Points, in no order, along strands that fork, close into loops and pass close to each other.
(in the rows, 128 means zero)
Points whose rows are less than 175 apart are linked; no others are. Some points are linked to none.
j_656: [154 135 174 110 170 138  87 150 170 170 142 185 138 144 138  94 122  61
 103 103 146 155 133  90 192 133 151 116  88 127 109 174 144  88 151 110
 171 123 125 160  93 165 115 144  88 153 143 124 112 155 116  77 147 177
 124 140  72 131]
j_851: [138 162 152 143 105 108 112 152 106 161 153 171 158 105 113 171 164 162
 109 129  98 149 133 114 151 141 155  87  80  98 111  66 143 124 155 194
  65  48 116  88 120 163 182 130 125  90 119  75 120 149 128 150 139 128
 106 162 154 126]
j_16: [108  75  94 119 142 191 127 109 124  73  77 131 131 151 112 145 130 117
 141 119 153 117 139 181  88  71 108 131 127 157 170 156 117 118 121  40
 192 143 142 135 117 116 106 147  74 153 125 157  93  76 104 148 126 170
 154  78  67 115]
j_8: [139 121 148 139 114 101 135 133 114 123 137 149 146  96 147 150 126 135
 141 126 113 135 137 137  86 141 137 117 145 145 114 111 139 151 123 169
 106  98 144 142 129 159 155 103 146 133 116  96 139 136 107 118 151  96
 123 117 158 134]
j_506: [180 146 133 140 113 159 100 116 108 139 109 176 164 159 143 120 142 109
 177 138 105 136 147 106 114 115 129  91 109 141 127 135 148 123 176 195
 115 104 145 175 132 160 160 114 116 205 182  81 157 156 100  87 194 166
 115  96 122 154]
j_412: [ 76 152 134 131 100 111 156 140 158 131 147  94 139 136  86 151 100 193
  68 133 174 153  77  92 165 140 151 158 106 128 131  99 144 134 128 117
  87 120 134  66 111 108 108 153 117  44 109 103 129 109 160 122  86 126
 111 152 133 116]
j_324: [145 140 129 104  85 128 126 125 164 135 134 178 157 117 115 130 129 164
 119 159 142 155  76  77 172 192 181 116  50 133 160 149 145 119 142 113
 120 116 123  95 141 125 130 168 124  95  71 110  91 135 129 161 174 178
 159 121 127 116]
j_278: [176 135 108 170 155 120 137  81 111 133 158 127 152 165 162  59 128  64
 173 124 100 117 135 131 140  86  92 148 172 126 110 152 123 126  84 122
 155 120 116 178 118 158 125  92 148 165 225 146 175 146 157  95 111 135
 131 107  95 155]
j_860: [ 86 140 119 126 157  98 144 137 130 129 150  60 118 121  97 174 112 182
  93 137 124 114 106 146 135 129 111 132 101  89 117  85  90 119 136 116
  84 126  92  80 177 121 124 144 121  70 120 152 120 124 149 147  72  56
  86 172 156 120]
j_964: [ 89 119 116 169 169 122 113 129 120  83 121 165 152  83 139 153 127 154
 104 103 157 150 109 143 105  80 154 150 126 197 126 158 200 143 132  83
 144 119 128  87 134 130 115 138  83 120 151  93 139 111 119  63 142 101
 138 130  96 124]
j_578: [116 158 151 153  87 109 127 146 117 136 124 161 142 121 117 190 141 155
 150 128 122 142 146 128 112 105 148 119 131 159 142  73 172 149 132 181
  88 100 147 120 132 127 155 116 129 136 101  84 106 152 106 105 156 145
 101 123 137 107]
j_561: [134 172  74 128  71 171 128  95 137 136  96 115 145 196 141 115 169 141
 167 187 103 158 106 147 137  99  93 147 143 180 158 134 155 152 135 196
 113 132 130 123 133 118 110  88 133 172 125 119 178 144 124  83 100 186
  97 107 136 109]
j_622: [ 78 107 122 113 146 119 116 153 139  98 129  75 153 101 109 160 104 120
  81 115 160 121 124 157 154 124 162 101 107 139 133 144 140 108 132  40
 154 131 104 107 157 117 116 210  89  79  68 145  94  80 125 158 135  98
 140 146 144  92]
j_154: [158 132  78 118 129 148 108 115  87 125 121 103 112 139 135 110 141  89
 132 155 130 111 149 174 130 141  99  64 165 132 109 159  97 136 171 162
 120 177 111 173 132 123 118 147 138 160 135  92 170 103 121 129 153  79
 116  99 198 139]
j_863: [142 122 119 155 111 112 126 125 123 109 106 107 108 148 101 138 132 168
 171 139 109 122 159 100 108  93  86 174 208 110 139 126 120 148 125 171
  84 137 135 145  65 111 148  66 118 104 174 176 100 149 167 191 100 148
 131 102  81 153]
j_57: [ 94 150 119 121 124  85 121 146 143 139 157  79 117 110 107 161 135 171
  89 131 117 135 113 141  82 140 121 145 130 108  97  91 124 154 151 175
  82  97 117  88 155 145 136 128 152  92 143  97 156 117 133 147  80  53
  89 186 162 141]
j_719: [ 65 125 126 129  99 121 154 143 159 115 128  90 140 124  99 186  93 169
  87 129 181 118 112 125 166 107 169 137 107 145 157 113 151 127 133  65
 111 125 135  68 143 119 112 183 104  55  82 126  73  80 150 142 117 133
 122 147 141  90]
j_820: [142 115 108 138 111 194 142 108 126 105  80 147 111 175  91 155 122 126
 143 136 152  86 131 154 115  75  75 129 110 155 173 165  96 110 152  97
 147 145 140 112 110 127  99 139  60 131 117 152  83  95 123 164 113 209
 136  97  64 121]
j_349: [181 111 175 111 125 136  87 158 157 148 134 209 155 151 118  96 101  73
 133 119 168 128 137  79 186 160 177  77 105  99 138 185 153  95 166 121
 171 110 122 140  77 155 138 167  90 126 115 118  76 117 115 113 172 197
 154 140  71 108]
j_737: [210 134 109 153 134 141 134  81 116 125 135 155 138 185 164  72 135  78
 176 134 105 110 158  78 126 137 119 125 136  91 104 153  94 111 131 156
 133 112 115 166  86 159 153  88 138 174 221 137 188 160 150 108 130 141
 148  89  99 179]
j_456: [152 123 102 137 107 151 138 152 139 101  92  90 115 133 132 108 131 132
 141 143 137 136 150 122 100 137 121 186 212  82 111 139 126 145 119 178
 130 186 163 115  94 119 105  76 154 115 105 150 117 125 154 159  93 120
 132 112 130 133]
j_293: [ 95 135 103 171 143  97 140 118 123 119 136 114 168 136 128 177 122 134
 130 141 117 141 103 145 150  77 113 114 126 163 132 137 145 136 116 120
 116 103  77  96 137 131 122 135  63  85 179 114 141 158 140 117  98  99
 113 157 108 133]
j_357: [130 120 188 145 168 108 126 172 132 135 132 100  93 102 105 172 108  84
  79 100 152 100 181 139 115 120 144 143 189  96  87 100 123 109 129 135
 107 125 140 135  98 138 147 128 112  85  98 143  96 121 121 138 116  91
 113 145 137 140]
j_385: [190 125 170 145 128 139 146  97 138 142 169 165 165 115 129  55 126   4
 174 106 100  90 133  82 179 138 146 105 108 105 142 113 127 121  84  90
 158 125 160 136 132 162 163 107 136 124 164 114  86 131 122 111 145 202
 152 116  58 140]
j_921: [185 127 128 134  67 161  90 159 125 120  98 158 168 156  92 141 116  87
 137 144 155  93 146 100 195 155 149  65 164 101 154 157 145 108 153 156
 112 125 126 139 110 114 136 158 103 121 101 104 105 124 128 165 151 185
 131 105 128 110]
j_123: [162 113  83 108 125 132 124 104 123 134 121 122  98 168 160 122 168 162
 166 158  97 109 134 124  70 144  92 107 129  99 101 151  55 135 170 172
 108 141  93 155 143 153 120 126 142 150 181 111 183 144 118 153 122  70
 122 101 164 175]
j_840: [137 120 112 112  86 153 115 156 130 123  74 114 103 142 122 135 151 186
 137 147 139 148 139 122  58 143 140 182 214 115 111 134 159 143 151 212
 104 172 166 100 103 113 117  87 147 155  98 103 143 135 113 149 110 104
 125  82 157 146]
j_767: [139 135 108 136 150 132 128  83 126 157 136 132 129 143 178  61 146  81
 162 126  87 145 103 162 144  90 103 146 122 156 123 121 143 150  73 125
 168 123 149 167 133 154 123  84 175 186 178 140 169 147 129  83 123 161
 119 128 107 122]
j_601: [216 150 145 143 133 169 108 110 129 153 130 185 149 182 134 106 140  84
 187 112  95 105 148  82 105 107 129 104 122  92  96 130 130  99 159 203
 103 106 129 158  95 159 170  99 106 204 201 122 159 178 136  92 144 174
 144 105 102 158]
j_297: [122 136 155 146 123  94 123 164 131 125 125  93 136 112  88 164 112  82
  65 111 167 122 157 130 167 145 162  95 168  95 111 113 128 125 143 134
 104 118 128 101 107 125 134 158 106  56  79 107 100  92 136 153 100  83
 121 161 158  90]
j_454: [138 146 149 158 102 104 122 161 124 144 125 127 137 128  94 181 142  84
 114 128 142  89 178 143 191 120 137  55 137 130 143 118 127 110 160 123
  93  99 128 144 124 143 129 161  87  95  81 114 108 108 129 141 119 129
  88 148 155  98]
j_591: [170 101 119 123 101 153  82 171 114 114  85 166 133 173  90 168 127 111
 125 127 167 105 174 131 139 126 128  83 163 122 150 185 123 100 186 147
 124 145 137 151 108 118 113 148  80 153 106 110 115  99 121 165 148 132
 106  88 126 123]
j_288: [117 149  91 141 155  91 134 127 109 142 144  72 120  89 149  43 114 154
  99 109  92 159 109 148  82 168 117 180 171  93  98 144 141 170  81 153
 148 112 125 134 147 129 121  86 207 126 181 143 208 133 166  85  98  87
 130 178 152 139]
j_348: [ 95  82 120 132 168 128 115 168 136  85 112 157 124  95 126 164 124 145
  90 104 174 129 134 162 101  91 161 111 127 181 130 155 178 136 153  72
 179 130 125 127 132 143 104 158  91 126 120 106 106  90 107  93 145  97
 141  97 115 111]
j_822: [151 128  68 140  81 194 145  95 119 112  81 155 144 204  93 159 132 130
 174 157 134 101 138 137 132 103  88  93 124 155 198 161  88 107 164 136
 122 134 120 121 126 105 104 129 101 161 136 148 129  99  98 145 137 203
 116  83 103 125]
j_950: [108 104 150 116 154 129 150 103 137 141 140 126  83 141 150 103 134 121
 168 110 106 118 123 161  93  73  88 156 135 168 130 113 129 135  89 112
 174 142 151 160 136 129 129 109 153 171 159 163 128 155  95  98 123 143
 113 119 117 131]
j_30: [ 77 156 143 141 104  89 127 134 145 142 148 113 125 133 111 117 107 233
  85 132 160 180  80  69 175 146 130 175 107 147 134 129 154 162 108 148
  84  95 110  69 123  80 148 117 146  71 149 102 127 148 158 128 103 131
 144 162  99 123]
j_638: [123 143 133 133  93 146 111 141 150 148  97 135  97 132  91 193 149 155
 141 160 146 103 143 127 124 135 114 112 141 118 135 104  96 120 154 160
  69 141 129 116 131 114 114 142 113 119  74 137 123 133 121 160 113 139
 113 122 169 122]
j_948: [125 125 181 140 112  76 152 122 119 132 158 109 129  77 152  87  88 117
 149 107 114 128 128 105 133 156 146 182 152 124 158  83 144 151  44 117
 107 122 142 110 140 108 173  85 191 106 119 154  97 133 167 129 129 163
 170 151 123 109]
j_518: [169 112 108 107  95 184  89 127 116 117  87 198 140 165 141 126 144 111
 159 153 139 141 152 100 134 136 123  92 110 177 143 155 136 127 181 180
 126 138 134 172 119 129 130 137 115 213 131  96 149 131  81  99 192 180
 135  73 134 142]
j_553: [100 194 155 106  78 160 176 120 147 177 129 136  88 119 101 171 139 164
 140 136 111 109 127 134 155 136 126 130  70 140 160  86  94 120 130 107
  95 125 139  95 162 109 142 149 144 128  85 172  86 137 100 138 130 192
 108 171 124  91]
j_823: [148 116  81 100 109 141 106 124  98 113 140 167 142  76 122 151 151 152
 147 145 131 141 147 148 147 161 107  54  78 172 165 140  72 121 154  98
 138 123  98 163 159 126 122 188 154 149  94 111 120  83 109 151 212 134
 125 122 177 138]
j_94: [188 122 173 108  89 155 101 176 147 135 126 176 153 149  79  86 112  73
 135 128 169 101 159 103 202 177 166  62 142 106 166 182 140 113 174 124
 159 151 144 140  92 121 140 174 122 156  91 120  93 106 121 147 183 206
 141 117 102 100]
j_814: [135  88 165  82 174 138 111 128 133 135 135 170 137  92 140 116 118  91
 144 106 130 129 150 122 118 132 138 133  96 170 152 123 114 102 140  76
 177 144 151 176 147 127 122 149 106 168 130 142 102 105  70 111 197 158
 137  90 104 128]
j_549: [122 143 119 110 104 162 136 123 147 128  84  84 101 144 123  77 132 124
 107 146 143 141 117 122 143 154 127 185 152 105 107 123 139 138 101 145
 146 178 163 120 107  92  93  92 165 136  69 155 150 117 128 137 108 159
 131 113 131  92]
j_614: [146  96  93 100 128  95 152  89 118 117 150  95 138 107 204  30 116 122
 137 146  89 137 113 159 123 180 139 155 116  84 133 107  92 165  72 112
 164 139 139 129 158 122 121 101 241 151  98 179 165 104 163 139 129 109
 178 133 170 133]
j_252: [151 130 172 126 135 158 130 136 160 157 121 148 103 126 104 121 119  79
 141 110 127 104 160 107 135 108 148 138 132 112 124 137 100  95 118 117
 136 150 147 138 112 141 137 108 103 133 106 167 100 139 110 155 133 158
 131 127  89 127]
j_854: [127 173 134 132 171  97 120 119 124 155 153 124  81 124 172  73 135 134
 128 110  86 146 112 166  69 119 105 167 144  91  62 147 145 151  94 147
 136  97 131 168 147 163 125  85 194 162 189 120 207 165 155  74 110  88
 119 179 161 160]
j_99: [119 163 142 120 100 156 103 167 140 156  87 115  85 151 101 161 155 145
 116 139 148 122 143 132 102 138 132 144 189  98 103 128 140 119 159 199
  77 163 150 111  97 102 118 113 116 135  71 116 132 127 114 157  89 106
  97 129 164 117]
j_246: [ 61 122 161  81 151 107 153 140 137 149 145  71 110 101 122 137 108 139
  67  80 132 148 105 122 115 153 145 161  84 136 115  74 160 106 102  77
 151 136 166 114 161 103 130 150 156 152  69 151 122  94 112 104 135 136
 133 162 137  94]
j_11: [153 126  95 157 147 107 125 102 107 109 129 109 135 171 135 135 130 151
 187 150 112 100 155 111 120  85  68 146 175 127 145 144  99 125 127 144
  99 118  83 144  95 119 134  85  95 116 202 151 111 159 159 160 104 137
 142 117  66 158]
j_219: [169 114 101 102 165 120 129 114 149 127 125 109  84 164 170  93 138 160
 144 154 105 138 108 124  85 142 110 154 137  85  78 142  74 134 145 147
 131 142  97 162 135 144 103 114 153 144 185 142 197 178 148 146  92  52
 149 120 119 165]
j_289: [155 114 106 129 116 122 144  77 115 147 150 110 142 129 191  69 128  84
 143 156  82 113 132 142 147 172 116 116 114  86 123 124  88 131  89 126
 130 130 124 151 136 149 137  96 194 142 123 147 144 143 153 139 124 116
 157 116 163 116]
j_89: [117  82 131 127 158 125 146 133 121  84 140 124 128  95 143  85 109 169
 122 103 158 137 112  99 119 135 142 195 148 129 124 157 157 148  98  83
 175 161 131 107 107  86 131  99 142 113 148 164 109 136 158 142 138 119
 189 117  75 130]
j_802: [ 81 145 170  93 138 120 159 118 139 174 143 104 100 103 113 149 116 149
 112 116 113 130 103 125 141 130 117 144  73 147 140  79 118 106 118  98
 140 132 143 117 151 113 134 139 144 139 100 172 106 134 119 126 113 142
 107 162 130 116]
j_78: [179 119  79 128 106 154 112  85  86 119 103 119 139 156 124 131 149 134
 171 173 114  91 175 137  88 143  99  73 165 119 116 152  84 138 169 198
  89 165 113 160 125 139 116 126 141 156 178  79 170 106 103 149 161  89
 128  75 190 173]
j_821: [130  96 154 128 121 120 148 103 144  96 148 146 146 100 150 100 117 132
 142 133 136 122 110 109 150 148 160 170 115 135 161 125 134 164  82  86
 138 142 131 109 130  98 169 112 147 101 112 156 112 132 150 139 127 155
 180 114  91 118]
j_484: [ 99 126 145 122 183 124 138 155 138 117 139 124 140 113 117 130  97 137
  64 107 156 150  87  88 133 137 160 146 107 141 106 148 132 124 127  76
 163 130 114 102 128 129 115 156 110  87 123 149 141 131 124 112 128  95
 139 147  88 145]
j_276: [102  91 130 104 187 103 140 140 117  94 120 118  84 112 135 116 111 180
 123 105 127 128 123 124  51 120 126 191 162 124 106 138 150 149 115 109
 174 173 127 127 129 102 123 101 158 136 152 167 115 138 131 116 119  58
 156  94 106 139]
j_286: [153 150 141 146 133 119 121 127 158 170 140 170 143 148 118 143 143  95
 112 129 119 143 108 100 197 122 146  82  50  93 120 128 147  89 147 134
 111  74 114 111 100 165 136 145  72  94 131 114 114 164 126 121 124 152
 111 168 106 151]
j_334: [108  78 173  98 157 171 139 113 134 109 131 136  98  94 132  83 114 100
 142  79 118 117 143 132 113  78 124 188 141 168 140 123 142 139  70  47
 209 168 174 125 127 129 127 120 111 162 141 165  80 105 101 128 138 176
 143 108  76 125]
j_327: [100 142 137 107 199 124 114 149 124 146 139  89  74 139 161 113 125 131
  95 116 102 123 116 135  60 105 104 148 162 108  53 133 122 134 125 160
 145 133 120 170 134 149 115 119 162 154 162 120 192 154 121  88 109  55
 101 157 168 173]
j_923: [ 96  73 104 134 206 142 117 148 124  82 124 110 145  97 135 149 112 124
 119  87 144  99 126 151  86  89 141 113 130 138 138 156 109 127 134  43
 179 160 105 132 141 117 101 169  72 122 137 137 100 100 104 136 136  74
 145 106 105 135]
j_936: [134 162 123  99  73 157 123 128 163 147  95 121 124 160 112 109 141 167
  99 154 149 172  90  93 172 207 178 135 103 111 136 139 132 118 142 140
 113 157 134  98 128  99 111 149 141 126  44 103 123 111 127 155 138 174
 140 107 145 114]
j_984: [137 146 143 134 187 103 116 146 118 134 163 129 108 113 157 114 124  77
 128  90  94 113 155 150  72 103 132 109 153 104  56 139 110 131 149 155
 127 138 117 197 125 168 137 125 144 148 183  90 155 144 136  83 144  42
 111 150 164 162]
j_917: [ 94 179 105 120  75 158 123 131 155 164  95 133 118 172 123 135 172 186
 136 176 123 176  91 113 143 128 113 157 119 151 125 136 155 136 164 180
  79 119 139  90 132 105 102 122 113 151 106  91 186 145 127 122  90 160
 107 123 133 114]
j_236: [ 67 102 156  75 163 118 131 130 131 128 123 104  90  85 144 103 124 150
  88  93 125 151 116 138  75 144 143 149  99 146 144  87 162 127 102  98
 172 147 170 152 152 103 118 136 172 190  68 141 127 109 115  83 163 120
 145 118 167  91]
j_953: [102 160 114 113 101 104 130 130 106 149 155 112 105 123 129 157 151 187
 110 154  86 142 117 174  93 151 106 117 101 100 111  86 116 138 128 191
  88  70 116 134 166 148 139  93 151 133 131  77 162 138 128 151 103  90
  89 183 199 131]
j_214: [159  96  81 127 132 150  98 132 107 100  94 139 152 174 123 145 126  96
 129 149 149 130 124 125 137 116 120  99 137 135 140 182 119 112 177 128
 133 138 103 133 114 123  95 149  65 134 147 108 153 115 112 140 126 131
 139  93 120 147]
j_172: [134 122 189 132 196  99 110 160 114 135 170 119 105  88 139 138 112  48
 107  74 119  92 171 151  99 110 135 121 179  99  63 119 112 111 129 114
 131 132 129 179 124 156 150 128 130 121 142 137 114 130 124 107 127  63
 117 155 169 155]
j_362: [170 129  92 142  78 138 123 115  94 119 151 165 157 116 120 167 151 117
 143 156 112 119 138 129 159 162 114  53  78 140 143 120  88 101 154 130
 105  94  98 138 155 140 132 163 122 130 124 111 116 111 119 169 154 144
 114 122 172 122]
j_646: [153 150 116 132  84 123 134 130 112 130 156 157 178  93 128 148 159 123
 120 140 102 129 126 127 158 187 146  86  79  97 144 112 112 127 147 155
  86  90 112 105 142 152 163 140 143  94  99  92 109 128 147 167 146 115
 125 132 160 131]
j_998: [136 103  96 113  88 143 138  94 113  96 127 142 139  97 135 131 140 125
 152 141 106 123 147 165 128 167 148 107 100 169 163 104  98 134 125 122
 137 133 134 147 190 108 136 149 172 156  73 138 124  89 107 148 184 149
 149 103 175 100]
j_359: [161 146 145 101 107 116 122 139 154 159 130 199 163 133 116 139 136 153
 104 141 129 171  91  58 190 184 173  90  44  92 134 131 146 104 165 139
 127  65 114  99 115 149 146 169 107  92  97  91  99 143 134 135 148 141
 146 154 113 142]
j_639: [ 67 166  96 162 127 124 164  94 134 122 146  80 166 141 125 154 129 146
 137 147 138 146  79 165 177  83 103 103  90 145 160 127 129 130  98  85
 121 113  86  80 132 103 104 159  62  77 147 131 131 140 152 127  73 148
 101 163 115 113]
j_397: [132 149 108 113 132 150 115 133 138 136 112  87 113 139 135  98 141  83
 100 144 132 135 113 163 139 147 116  94 139 117 105 158 136 123 128 147
 130 154 129 163 131 133 106 127 134 146 104 110 170 124 138 109 109 102
 115 143 177  96]
j_813: [151 144 160 166 136 108 130 157 123 125 125 132 110 127 107 137 117 117
 172 116 108  97 180 110  90  71  98 184 240  98 115 125 139 134 109 171
  88 137 165 145  60 137 157  66 132 121 169 142 107 169 167 153 102 133
 133 125 104 166]
j_496: [ 92 142 132 182 170  81 125 144 115 102 136 149 178 109 130 164 127 170
 106 113 156 155  91 124 166  74 118 140 111 200 131 148 181 131 124  87
 139  88  98  79 133 130 119 142  64  70 196 105 134 147 125  80 115 102
  97 151  74 165]
j_247: [104 106  98 149 169 111 152  91 115 118 130 121 104 165 142 124 133 165
 193 129 111 106 152 165  93  75  64 148 167 164 139 126 101 136 103 113
 146 135 110 137 115 100 129  93 116 142 203 161 121 148 125 124 117 124
 135  99  85 145]
j_676: [165 130  71 149  79 142 141  66 106 124 129 104 153 161 162  92 158  99
 160 165  98 107 132 154 157 141 117  86 112 125 162 105 104 137  95 148
 120 138 129 129 151 126 123 111 185 143 123 132 159 134 167 147 114 148
 129 110 171  86]
j_786: [112 175  99 127  80 143 127 124 122 155 137 150 125 146 129 132 177 175
 119 160  96 171  91 138 133 151 117 121  85 133 114 105 137 136 133 218
  80  71 119  99 151 140 141 107 131 161 107  63 166 147 130 138 115 137
  98 154 168 118]
j_816: [ 85 124  93 127 146 149 142 115 143 120 124  75 141 125 128 154 122 132
 126 133 126 128  94 149 165 109 116 110  81 124 147 128 103 108 122  60
 153 145 101 100 171 126  80 183  86  98 106 147 116 124 135 145 101 113
 118 144 135 107]
j_64: [141 139 146 158 123 103 143 130 124 147 171 131 147 129 113 162 123  69
 114 131 132 101 116  98 161 135 134 100  93 108 129 111 130 103 119 105
 107 104 116 102 116 152 135 127 103  60 145 141  93 151 138 139 109 110
 118 159 107 137]
j_651: [123  79  88 130 173 142 121 156 131 106  90 130 135 145 131 143 119 124
 115 125 153 123 113 125 110 108 121 111 115 118 113 182 112 123 162  81
 164 144  90 137 123 122  92 161  57  96 142 137 133 107 139 144 110  83
 139  99  75 153]
j_720: [ 77 118 157 130 112  79 167 121 114 109 145  70 112  89 127 125  84 164
 134 116 129 116 148 129 114 131 122 191 168 101 161  76 120 162  69 109
  97 144 141  97 134  93 167  83 188  85 118 175  71 119 168 158 100 139
 155 155 134  91]
j_40: [128 146 175 184 122  74 155 131 123 145 166  98 143 109 103 169 106  81
  77 106 148  94 136 123 168 136 136 112 117  86 109  94 152 120 113 116
  87  90 137  90 109 145 136 144 123  24 115 125  99 119 139 145  75  74
 100 192 130 122]
j_4: [148  91 128  97 129 160 103 137 129 114  94 195 122 141 119 138 132 120
 140 127 154 140 169 132 106 142 118  95 104 176 164 161 121 106 184 106
 163 150 121 182 123 120 116 162  95 201 128 127 124  96  83 105 193 158
 138  71 113 136]
j_752: [171 127 178 169 118 113 106 144 114 113 140 178 181 109 142 132 120  60
 130 101 120 104 152  93 149 119 177 125 158 113 103 121 168 131 119 162
 104  95 160 123  98 149 160 107 112 111 149 105  99 159 133 100 149 134
 141 136 103 150]
j_307: [115 152 133 131  74 138 146 131 120 148 112 165 104 119  85 215 146 161
 155 146 132  93 150 124 135 122 120  89 110 156 169 116  86 113 150 118
  91 118 134 109 153 115 133 160 121 118  76 154  83 114  95 160 138 185
 106 119 140 104]
j_112: [ 76 127 149 127 131 100 153 143 122 104 149  54 109  97  95 172  84 193
 113 123 150  99 132 129 118 124 131 171 137 104 139  84 107 149 116  95
  94 159 126  74 132  94 144 115 141  64 120 166  90 118 146 171  79  88
 126 172 130 104]
j_994: [137 130 148 105 118 118 134 124 109 140 146 146 125  83 149 111 120  97
 130 115 101 134 137 146 108 163 152 126 104 125 126  80 126 124 116 126
 120 125 140 161 158 127 157 121 165 166  95 120 124 121 110 135 179 127
 127 134 158 129]
j_235: [111  82 160 112 149 115 161  97 121 113 135 140  86 111 136 103 112 115
 178  96 116 116 147 157  86  53 100 190 187 153 153  88 126 139  64  89
 178 164 171 145 119 129 143  84 159 177 161 177  92 138 121 116 133 158
 147  82  88 143]
j_419: [135 122 166 125 180 114 109 163 146 134 147 164 153  88 144 123 114  88
  94  95 166 171 110  91 172 142 153 120  89 144 101 148 151 102 145 100
 150 101 110 151 107 163 119 154 105 112 138 104 141 140 119  90 154 119
 124 150 101 138]
j_958: [ 99  98 156  78 166 103 130 138 123 132 134 128  81  99 137 131 131 176
  94 107 115 144 124 125  38 155 139 154 122 146 120  93 133 137 134 120
 165 159 132 144 147 121 122 138 168 146 100 150 125 136 102 121 156  68
 140 103 163 140]
j_765: [ 95  82 121 125 158 188 113 100 129  97 115 105 144 114 134  99 125  94
 135  96 144 117 126 180 120  90 120 135 127 175 136 138 140 137  86  34
 208 167 151 127 142 115  94 152  98 159 112 155 127 105 108  97 143 157
 141  99 104 102]
j_916: [114 163  86 131  80 143 137  93 112 120 115  89 127 147 160 107 157 109
 140 168 116 133 117 186 130 118 105 123 140 148 134 118 154 143  98 158
 113 118 135 142 145 132 119 114 160 157 115 104 166 123 134  98  97 143
  95 130 174 101]
j_629: [126 107 109 119 122  85 137 119 115 124 127  91 108 110 188  33 101 155
 127 130 111 157 114 135  92 183 134 190 177  98 113 123 122 171  78 154
 154 122 133 122 150 124 123  91 241 148 131 164 178 113 158 111 117 100
 153 150 166 123]
j_647: [106 124  98 100 199 137 136 122 129 130 118  90  79 142 148 111 135 160
 132 128  89 136  84 156  68 115  99 125 124 111  96 124  98 133 126 136
 174 169 108 162 148 118  98 131 150 143 145 152 172 148 124 116 110  64
 123 128 145 164]
j_700: [108 136 141 116 115 145 109 158 163 138 115 100 117 128 110 112 121 109
  85 128 169 151 117 121 161 165 145 132 134 117 115 145 153 124 130 139
 128 136 140 129 117 109 114 139 121 131  78 131 139 110 122 126 129 145
 138 133 136  97]
j_190: [ 84 163 137 179 112  66 129 141 130 129 153 149 167 113 109 142 124 213
  98 114 160 185  97  81 172 106 133 162 127 182 133 156 178 144 115 124
  90  69  97  73 112 111 143 121  99  50 188  86 116 153 147 100 115 133
 124 169  90 136]

A fork is a point with three links, a tip a point with one. Leave the first point through the second and follow the links. Name the first fork or tip that comes.
j_917 / j_786 -> j_700
j_89 / j_821 -> j_916
j_964 / j_348 -> j_484
j_484 / j_419 -> j_496

A piece is two or more points that can be reached from each other along the links. Count, over all rows, the pieces, the separate loops (a circle has one, a figure eight two, a Y none), the forks (points with three links) and the tips (points with one).
pieces -> 4
loops -> 4
forks -> 7
tips -> 7

Name the points in between on the shortest way along the links from the first point to the second, in order.
j_288 / j_953 -> j_629 > j_614 > j_289 > j_676 > j_916 > j_561 > j_917 > j_786
j_614 / j_99 -> j_289 > j_676 > j_916 > j_397 > j_700 > j_549 > j_456 > j_840
j_820 / j_518 -> j_16 > j_765 > j_334 > j_235 > j_950 > j_767 > j_278 > j_737 > j_601 > j_506
j_327 / j_99 -> j_647 > j_219 > j_123 > j_78 > j_154 > j_397 > j_700 > j_549 > j_456 > j_840
j_293 / j_656 -> j_496 > j_964 > j_348 > j_923 > j_651 > j_214 > j_591 > j_921 > j_94 > j_349
